A landscape with many valleys, sampled at points; each row gives a point and its height.
A ball rolls from a point to the lowest of its 2 nearest points, and stops where none of them is lower. Distance is the straight distance between rows; heights are no part of it.
zema: [165 147  65  96 100 144  79 129 106 140  69  84 135 135 116 143 109 108
 144 121]  h=444
Sivab: [106 119 133 159 100 115  80 165 105 116 136  97 141 185 147 155 142 117
 160 200]  h=643
reme: [ 87 157 118 138 163 138  68 137  84 122  70 127 161 133 138 119  86 137
 137  83]  h=586
Bilo: [149  85 150 154 125 111 176 140 128 131 187 153  80 196 141 121 111  93
 111 188]  h=499
tonof: [ 95 123 139 117  69 116 113 118 119  93 149 121 118 117 166  74 120 106
 182 160]  h=571
medev: [132 153 140 149 133 107 182 173 149 150 153 118  98  93 176  97 125 134
  73 125]  h=649
pazal: [133 129 131 127  86 151 118 162  94  64  76 113 152  95 128 133 150 138
 124  72]  h=510
bil: [157 132 141 150 175  66 204 112 145 174 161 153 140 114 103 149 135 123
  67 155]  h=369
Nop: [130 178 127 142 172  95 134 174 107 158  69 114 131  91 131 139 157 159
 103 100]  h=509
Sizu: [126 148 138 122 138 117 185  88 163 155 164 126 125  51 117 108 140  91
 124 194]  h=258
peben: [158 157 121 168 150  90  99  97 128 150 171 132 143 158 128 129  94 124
 106 183]  h=318
tun: [ 92 155 109 165 123 129  66  90 130  73  96 138 182  87 138 149 150 148
 139 102]  h=512
Razit: [ 86 109  88  77 138 153  97 148 121 118  73  91 175 143  99 195 150 115
 145 117]  h=374
Vunam: [183 154 156 143 135 163 124 157 142  63 147 138 160 126 120 167 177 141
  84 172]  h=334
subof: [ 92 160 107 153 140 116  55 120  96  90  58 129 166 123 138 168 123 143
 132  98]  h=551
dipu: [180 150  71  76  99 117 117 141 108 170  55 108 100 137 122 120 108  86
 140 133]  h=460
kape: [ 91 122  95 128 146 142  88 158  75  89  64 118 139 200 131 176 112 119
 153 126]  h=587
nukob: [147 116 135 159 163  73  95 108 130 147 174 107 172 139 113 167 131 138
 106 139]  h=419
duta: [117 159 163  95 142 111 151 112 172 144 139 200 138 126 145  81 109 112
 143 132]  h=331
pire: [172 146  53 101 124 124 136 132 140 173  86 128  56 148 151 104  93 108
 117 124]  h=482
Let: [127 134 128  86 152 109 128 179 126 140 149 108 123 145 162 112  96 136
 116 165]  h=673
diz: [112 129  74 108 192 143  89 142 106  93  59 142 149 182 108 201 121 149
 125  89]  h=541
kadi: [146 140 161 119 164  86 164 107 149 198 209 126 123  96 115 132 134 119
  81 145]  h=251
gop: [133 109 157 172 153  74 202 125 146 152 173 153  83 159 152 125 113  67
 110 201]  h=441
Vuda: [ 87  90 154 153 128  81 150 142 161 145 155 135 135  92 156 116 156 168
 114  59]  h=548
Repek: [ 97  95 142 114 115 176 115 100  97 119  75 144 130 156  77 151 138 126
 148  73]  h=234
kog: [125  82 133 177 129 124 152  76 145 118 169 152 141 149  86 154 166 114
 154 171]  h=620
kes: [143 116 158 196 177  69 185  97 135 132 192 172 125 131 121 123 114  99
  96 163]  h=335
vutod: [111 134 114 143  95 157 110  77 107 145  96 107 152  84  82 118 107 139
 132 109]  h=423
kadu: [130 129  65  98 110 133  96 125 182 149 104 120 117 150 158 163 162 107
 163 140]  h=763
bazu: [113 132  65 152 127 167  64 108 128 116 110 127 120 167 156 131 100 125
 142 108]  h=387
Sivo: [129 114 164 157 130 134 150 105 187 123 170 176 116 134 170 117 154 137
 128  95]  h=370
zilu: [115 111  80  76 128 136  81 144 106 111  86  67 165 129 121 161  99 107
 130  90]  h=415
Kun: [128 147 137 127 127 119 151  87 118 154 157  97 104  50 105  76 109 135
 127 188]  h=310
baze: [133 105  75  89 156  86 138 137 166 119 159 137 173 151 131 129 102 145
 144 134]  h=208
fita: [111 106 156 154 121 122 118 112 145 101 136 155 169 108 114 152 190 151
 171 124]  h=745
guduv: [127 146  41 123 140 127  89 126 140 125 132 131 115 179 183 118  68 123
 139 145]  h=332
Kobu: [113 121 151 132 113 142 137 187  91  91 106 104 131  85 139 128 140 166
  98  49]  h=481
meke: [115 124 116 144 127 153 160  77 181 136 149 127 135  70 137 140 141 111
 128 154]  h=333
Navim: [134 143 152 170 167 150 133 144 101  74 136 120 150  94  95 158 174 158
 107 165]  h=267
tisiv: [146 128  42 108 160 106 117 149 145 102 127 134 158 176 161 133  97 123
 153 161]  h=279
tado: [148 149 107  96 152 127 130 175 107 131  62  96 132 103 127 130 143 133
 127 116]  h=474
Vuse: [144 104 133 138 105 138  90 119 160  97 149 140 153 127 118 161 194 128
 183 167]  h=784
Kosim: [ 81 134 129 137 108 141  70 160  92 104  90  93 147 198 139 188 151 110
 150 167]  h=617
digoz: [152 168 122 138 129 158 124 154 110 168  85 121  69 156 144 131  95 119
  58  93]  h=540
fune: [168 133 121 127  89 148 181 156 111 114 115 121  78 133 120  80  78 104
  81 151]  h=698
zab: [118 127 180 112 169  86 185 108 158 158 195 184 106 111 153  84  98 113
 124 133]  h=233
Zib: [107 141 144 157  93  96 122  90 131 120 148 154 122 139 152  90 112  91
 160 162]  h=596
vasu: [162 143 190 151 114  80  67 161 120 148 132 114 131 150 135 150 178 155
 109 131]  h=563
luruz: [ 83 128 135 152  91 139  96  78 101 101  91 138 173  74 102 119 148 133
 175 113]  h=465
pamad: [166 152 131  57 103 173 165 108 109 154 118 131 126  85  74  84 105 130
 126  76]  h=527
luf: [131 116 164  79  72 158 105 145 122  72 128 126 129 130 151  65 114 130
 190 122]  h=553
Puti: [143 141 143  78  80 141 169 111 125 125 152 136 128  96  97  79  90 117
 136 135]  h=505
saza: [111 136 158 108 139 121 167 134 137 141 113 177 140 107 131  88 136 149
 151  85]  h=397
bab: [144  90 151 162 132 133 152 114 129 130 192 146 111 165 125 121 127 132
 129 158]  h=549
silat: [ 79 158 148 129 156 126  98 152 110  98 102 154 160 158 159 117  87 142
 142 121]  h=619
tomer: [173 155 136 192 178  77 143  89 112 130 173 165 137 122 100 128 114 117
 104 185]  h=219
Vaz: [112 127  96 144 114 106 118  66 146 152 148 163 122 153 132 107 106 124
 159 154]  h=635
nibuz: [145 129 114 106 128 173 122 118  93 103  60 127 134 122  56 176 150 140
 110  74]  h=154
Zis: [102  91 156 112 118 160 156  96 117 138 139 167  76 176 125  63  85 126
 159 105]  h=261
magut: [138 165  91 153 109 172 122 122 143 174  94  90  71 103 145 143 120 125
  61 103]  h=572
Kimas: [ 69  90 115  99 152 167 106 118  93 137  97 100 143 165  88 163 115 122
 180 109]  h=311
Tute: [156 135 123 116 111 142 132 182 110 100  86 118 157 102 107 146 166 126
 131 139]  h=500
fonov: [103  77 126 187 132 128 140  91 121  99 111 158 147 126  95 156 163 137
 151 121]  h=691
rer: [124 107 171 119 115 152 162 126 145 155 136 155  64 173 136  94 126 126
 111 112]  h=194
Levob: [145 115 119 139 150 161 113 130  85  74  68 107 128 121  58 208 185 162
  82  75]  h=69
vura: [178 142 137 127  97 187 152 133 116 101 149 145  85 167 118 105  99 115
  94 176]  h=716
dilu: [142 105 177  75 107 114 171 139 172 127 201 160 129 146 150 102 116 111
 152 153]  h=243
kufo: [128 133 136 140 134 127 190 156 100 132 137 131  81 123 133  83  97 129
  93 156]  h=681
Lizi: [113  95 181 107  96 140 177 147 141 154 164 101 121 101 117 147 153 137
 113 109]  h=366
ganur: [111 138 125 141 107 120 130 102  85 173  88  88 107  63  95  74 121 141
 130 107]  h=386
dipom: [145 116  58 103 190 170 116 159 143  97  87 108 128 146 133 182 122 137
 113  96]  h=488
fone: [106 104 160 146 112 130 169 177 127 123 115 107 118  90 127 157 173 145
  95  90]  h=428
pavo: [ 99 121 110 110 100 166  99  79 107 146 131  79 141 105  78 112  74 118
 140 141]  h=454
bazi: [120 117  69 150 168 152  92 149 129 110  88 100 103 147 155 156 140 135
 137 118]  h=442
nof: [118 114 167 174 122  86 108 124 164 135 160 159 132 120 177 107 164 151
 154  80]  h=463
rufa: [164 135 109 141 124 117 130 148  98 162  88 108  62 135 141  96 121 131
 103 106]  h=511
tupan: [123 145 206 113 171 116 168 114 164 181 200 173 122  86 125 122 120 116
 122 140]  h=127
govo: [127 173 139 140 139 131 113 100  85 183 139  82 104  53 106  92 128 147
 115 134]  h=352
mit: [101 115 110  91 150 115 129 155 148 152 155  99  93 172 182 143 117  90
 148 189]  h=703
kiv: [117 103 118  90 113 164 145  99  96 117 145  92 135 105  99  87  72 142
 142 139]  h=480
sizo: [127 146 109 151 107 127 134 130 166 167 134 112  80  98 187 114 131 122
  81 136]  h=611
Dut: [114 147 165 120 140 146 120 161 102 127 120 118 123 135 136 101 100 130
 154 145]  h=648
Lolu: [150 119 143  95 101 103 137 104 157  99 193 167 163 171 142 113 119 128
 168 155]  h=183
Gomir: [107 127 160 108 121 106 165 161 143 166 132 139 133 104 141  97 128 142
 116  23]  h=459
dod: [139 127 135 170 162 153  95 124  87  49 102 102 139  98  71 196 195 178
 108 120]  h=174
Gusu: [ 90 119  57 117 125 125 119 137 172 135 134 107 110 152 193 151 133  86
 167 171]  h=733
Denob: [166 152 111  51 107 166 138  99 126 149 114 156 150 135  99  96  77 128
 124  77]  h=547
furi: [125 122 154 142 102 150 173 117 178 137 157 183  93 142 157  87 121 126
  86  89]  h=275
sule: [153  97 103 106 124  91 120  80 167 121 190 165 183 168 109 133 128 143
 152 126]  h=89
faner: [128 128 183 157 149 111  80 136 123 119 162 115 164 150 109 163 163 152
 107 136]  h=501
kaduv: [135  91 195 104 115 129 182 148 168 126 195 129 137 109 127 139 163 123
 138 150]  h=306
Nufud: [129 137 156 116  58 133  87 160 119  90 109 108 153 115 147 107 129 134
 159 102]  h=534
gepig: [161  88  82 118 123 122  94 133 176 138 140 107 135 142 131 159 181 131
 161 133]  h=795
Gugis: [168 164 163 150 124  87  99 176 107 153  98 109 119 105 130 135 178 157
 105 106]  h=552

For each start below, name the point where the ball stops.
diz => sule
fune => Levob
Vuse => tomer
luf => sule
rufa => Levob
Vuda => tupan
vura => Levob

Call two points neighbours if one is among the 2 nearest of the other. Go from one point of each pair to the other, from neighbour to neighbour, staying as low as possible. Name the highest point that can't be avoided.
tupan and tomer => bil
Levob and tado => Tute
tomer and sule => vasu
sule and tado => pazal
tomer and rer => Vuda
